Each row is a point on a landscape with many valleys, with its height.
A ball rolls from a point to the lowest of its 6 nearest points, and stops where none of them is lower. Distance is the straight distance between rows; heights are no part of it.
<314> (h 435): 100 118 142 115 119 135 127 115 105 120 139 128 119 136 150 110 124 151
 113 158
<335> (h 125): 146 149 89 111 136 120 158 100 172 65 113 156 131 66 134 146 106 94 136
 134
<899> (h 447): 145 119 109 136 150 96 139 113 155 79 135 137 121 102 137 137 133 78 121
 125
<522> (h 612): 131 153 148 129 165 122 110 153 96 116 140 95 72 150 158 96 154 149 109
 127
<386> (h 371): 125 155 153 84 122 125 127 91 153 99 98 179 180 52 107 171 131 79 169
 129
<989> (h 457): 157 142 172 106 113 134 142 118 137 146 96 163 189 94 94 166 123 97 179
 115
<722> (h 812): 88 73 146 132 74 120 109 146 95 204 79 132 171 103 87 131 125 135 177
 115
<935> (h 552): 157 143 126 126 165 131 145 110 134 107 131 114 39 150 165 86 137 167 67
 129
<151> (h 583): 140 117 153 114 108 128 145 138 139 158 97 152 215 108 89 149 135 88 180
 115
<114> (h 617): 121 108 150 151 147 140 90 162 82 215 147 117 138 145 145 121 141 155
 155 82
<70> (h 734): 125 95 145 152 150 163 147 137 102 161 107 113 134 151 135 109 107 172
 112 135
<66> (h 349): 155 136 98 135 137 89 148 114 167 70 117 148 125 60 119 135 118 83 134
 133
<472> (h 420): 132 103 106 126 113 91 130 118 171 92 136 128 141 109 155 124 152 99 120
 135
<1066> (h 459): 126 130 117 134 143 131 116 135 172 91 140 138 132 77 139 162 120 81 153
 132
<682> (h 640): 104 94 122 85 104 139 87 158 101 183 107 152 177 142 88 139 135 121 162
 139
<602> (h 372): 114 123 109 140 153 130 142 174 79 172 130 48 86 221 150 94 142 177 86
 109
<917> (h 183): 127 125 115 171 156 134 147 187 92 159 133 63 114 185 136 77 146 170 142
 128
<566> (h 629): 120 83 135 93 124 139 121 144 144 165 114 140 187 125 72 150 156 109 149
 109
<726> (h 386): 139 140 124 113 133 136 125 159 93 108 144 120 97 154 146 114 111 135
 120 181
<939> (h 439): 118 138 114 130 124 122 131 126 175 94 147 123 121 97 120 158 134 80 164
 133
<76> (h 422): 85 117 148 152 110 147 130 117 128 123 122 125 136 139 140 136 143 160
 102 140
<971> (h 278): 127 127 110 164 165 114 140 179 98 170 121 45 118 189 153 76 143 172 116
 115
<714> (h 824): 129 121 127 154 155 162 162 157 105 145 132 95 105 169 136 101 104 175
 148 135
<977> (h 481): 127 170 130 89 110 132 97 74 160 79 113 184 208 45 130 157 130 71 163
 139
<755> (h 421): 130 157 150 173 147 122 133 167 87 126 141 84 94 169 132 98 139 176 137
 125
<975> (h 573): 139 149 119 84 137 135 137 87 168 76 95 175 176 59 144 172 113 84 142
 142
<978> (h 359): 142 165 107 109 116 87 145 84 138 97 149 137 79 160 113 129 116 99 98
 147
<449> (h 657): 106 102 126 103 114 170 82 151 84 193 125 136 149 122 103 153 91 143 152
 120
<1012> (h 911): 103 106 143 136 104 146 99 147 62 207 123 130 157 146 81 123 94 153 167
 112
<901> (h 426): 109 144 142 88 126 139 137 94 140 106 92 160 165 59 128 176 142 75 163
 124
<643> (h 609): 152 149 143 135 159 132 140 146 94 112 134 86 65 174 165 110 150 153 98
 96
<255> (h 529): 115 111 109 108 120 153 124 143 151 144 110 125 153 129 90 156 130 111
 154 132
<249> (h 654): 128 125 168 153 132 152 84 182 64 217 148 116 137 139 120 127 107 166
 148 90
<18> (h 301): 132 107 103 170 165 130 140 190 93 174 151 72 116 164 153 86 125 181 151
 102
<9> (h 425): 139 138 117 86 153 143 134 111 173 74 146 161 143 61 121 163 109 99 161
 129
<667> (h 718): 122 86 137 93 82 132 89 152 121 173 107 148 204 114 110 133 156 101 170
 107
<252> (h 187): 155 182 123 127 101 96 124 79 157 90 143 137 60 156 152 123 126 123 51
 149
<253> (h 525): 157 140 92 148 137 109 140 60 142 88 210 176 73 143 165 108 164 112 48
 114
<79> (h 556): 143 161 110 95 137 81 165 57 137 74 150 167 84 141 114 135 147 78 111
 128
<533> (h 391): 118 156 171 101 97 137 136 99 153 113 101 157 193 73 109 178 131 71 176
 124
<748> (h 356): 137 177 121 148 123 84 149 66 154 99 177 142 61 145 153 111 149 107 86
 131
<1025> (h 366): 113 118 109 132 138 114 136 128 164 100 144 117 141 114 127 145 148 90
 130 126
<908> (h 637): 114 132 132 132 128 148 131 141 90 111 115 114 101 149 130 114 141 172
 135 161
<793> (h 348): 111 113 124 139 109 121 118 124 153 101 142 127 152 129 150 123 161 111
 128 137
<616> (h 339): 88 135 125 146 118 134 114 130 154 133 138 114 138 120 102 151 128 119
 139 140
<96> (h 673): 157 122 92 103 117 55 147 66 153 82 117 147 77 111 102 124 146 84 136
 146
<364> (h 427): 140 106 131 158 169 160 142 163 101 181 139 123 137 158 149 120 117 197
 143 114
<267> (h 620): 129 152 138 156 143 140 134 147 96 100 148 106 94 148 139 99 138 162 146
 140
<663> (h 483): 140 144 128 95 138 166 134 109 177 114 109 148 150 88 111 175 110 85 180
 129
<507> (h 346): 141 163 88 132 109 121 120 120 143 88 143 131 93 158 139 106 110 129 75
 162
<86> (h 558): 141 110 129 101 106 127 127 136 176 157 98 139 197 119 109 150 141 100
 161 106
<217> (h 815): 102 70 154 138 80 107 98 157 91 208 82 132 184 95 89 141 105 138 187 100
<691> (h 488): 93 131 135 145 128 146 116 150 111 162 126 125 161 125 104 134 108 147
 110 127
<74> (h 419): 143 160 93 123 124 100 120 99 147 87 162 128 87 153 122 106 100 98 94
 136
<125> (h 393): 157 152 97 107 125 95 145 91 153 87 146 142 89 153 137 116 109 98 91 144
<380> (h 336): 146 138 96 133 139 113 143 125 178 83 127 159 123 69 128 156 108 87 151
 130
<519> (h 509): 123 118 141 152 139 165 106 148 111 156 122 129 168 122 104 135 104 156
 109 120
<370> (h 738): 81 70 151 99 97 130 99 127 75 209 101 139 170 123 98 148 115 138 149 107
<118> (h 245): 158 158 118 112 124 143 106 138 135 92 135 126 91 138 142 94 117 138 81
 163
<544> (h 598): 138 90 125 141 178 155 148 153 89 153 131 113 149 163 156 101 106 187
 140 114
<466> (h 669): 137 92 135 95 100 121 112 148 137 170 96 150 197 116 102 147 149 125 171
 105
<954> (h 466): 118 147 154 142 172 133 148 142 100 129 142 56 70 176 138 96 164 171 122
 104
<921> (h 610): 165 164 135 130 158 127 117 144 123 100 140 112 54 148 160 92 134 159 74
 105
<623> (h 478): 150 117 107 112 133 68 147 82 146 73 123 142 114 130 147 116 125 84 104
 142
<788> (h 559): 113 115 157 159 126 149 93 175 90 177 133 137 149 138 123 122 96 156 100
 98
<452> (h 557): 150 159 136 137 165 144 104 164 92 108 145 102 75 139 157 103 131 171 93
 138
<1005> (h 423): 112 100 111 130 120 106 121 119 142 83 140 130 130 154 162 115 138 123
 92 156
<973> (h 489): 103 129 119 111 113 152 140 117 187 107 119 121 139 114 95 165 131 91
 180 123
<883> (h 866): 117 132 142 164 155 155 154 145 92 131 117 97 89 157 133 106 105 182 140
 151
<311> (h 553): 97 114 126 120 129 150 89 173 111 169 120 136 161 128 87 123 105 125 114
 123
<319> (h 192): 96 127 123 154 105 143 122 124 156 124 141 116 143 114 119 140 144 113
 115 144
<146> (h 446): 125 134 146 97 123 136 141 122 167 122 102 140 168 120 105 171 134 80
 173 108
<611> (h 380): 144 175 113 143 122 87 142 85 141 88 184 137 55 140 135 138 132 85 81
 149
<570> (h 502): 133 111 131 98 136 138 137 120 186 146 93 138 181 104 87 157 130 102 177
 113
<191> (h 440): 102 109 124 122 120 119 126 127 105 106 133 118 119 120 148 135 147 146
 107 145
<242> (h 835): 101 64 154 130 101 155 112 126 67 219 112 120 184 135 89 127 95 152 171
 104
<67> (h 367): 128 97 121 152 159 164 141 181 100 186 154 103 121 156 151 105 120 193
 150 96
<92> (h 335): 145 144 143 190 169 132 142 170 81 141 112 53 93 187 139 87 129 181 140
 115
<543> (h 611): 99 112 165 137 150 153 137 126 115 143 115 123 124 131 147 133 125 174
 109 150
<111> (h 139): 163 160 138 136 114 131 141 102 143 112 135 143 68 151 151 94 130 141 58
 145
<399> (h 454): 138 139 100 90 154 156 140 91 189 82 109 176 146 59 135 161 123 99 155
 124
<631> (h 344): 132 132 117 104 123 137 107 141 111 89 168 128 111 149 151 112 123 156
 91 176
<984> (h 362): 150 170 115 136 109 96 146 51 157 110 172 140 41 147 169 112 154 146 54
 134
<245> (h 470): 169 137 117 137 129 64 168 103 172 78 104 147 115 85 125 125 135 88 134
 139
<845> (h 565): 126 103 161 159 136 151 124 141 117 173 124 131 155 128 118 138 120 170
 110 112
<331> (h 754): 131 85 138 93 83 126 108 171 130 173 103 158 202 104 102 144 162 83 182
 128
<194> (h 450): 154 166 111 129 121 84 145 79 151 87 202 156 78 147 154 112 154 92 65
 121
<418> (h 354): 157 165 122 135 120 103 144 91 153 89 139 140 52 140 153 125 147 149 63
 140
<637> (h 458): 136 124 128 171 167 151 150 176 108 157 131 66 111 174 133 103 107 192
 126 133
<520> (h 428): 138 130 94 114 122 90 130 104 152 86 134 122 113 154 161 124 103 102 111
 153
<924> (h 415): 170 174 123 134 126 119 114 146 119 103 133 119 70 139 155 105 142 154
 64 141
<216> (h 388): 86 115 152 137 99 143 120 115 128 113 123 127 138 134 150 133 140 141
 108 145
<1076> (h 507): 121 103 143 151 167 165 137 171 111 159 120 113 142 153 165 124 104 190
 118 106
<110> (h 851): 118 61 147 150 93 117 99 145 69 213 87 123 179 118 93 138 80 156 162 86
<607> (h 89): 137 159 90 117 116 85 162 69 134 80 160 142 56 140 115 119 134 89 104
 132
<606> (h 375): 81 133 142 158 107 157 122 120 134 137 119 120 154 127 116 140 122 128
 111 127
<383> (h 177): 122 164 130 87 94 136 105 85 163 100 112 168 193 34 113 166 137 63 152
 149
<903> (h 849): 99 68 158 143 72 131 105 160 97 192 89 129 185 90 90 130 142 124 189 115

Where does a ball stop that starts at each point below?
<70> -> <917>
<242> -> <319>
<331> -> <383>

Call two points neighbours if one is among the 6 nearest of the other. Go from one point of each pair to the other, from neighbour to neighbour, staying as low as possible. Name the highest point that can't be avoided.
<111> / <319> -> <1005>
<111> / <607> -> <748>
<607> / <335> -> <939>
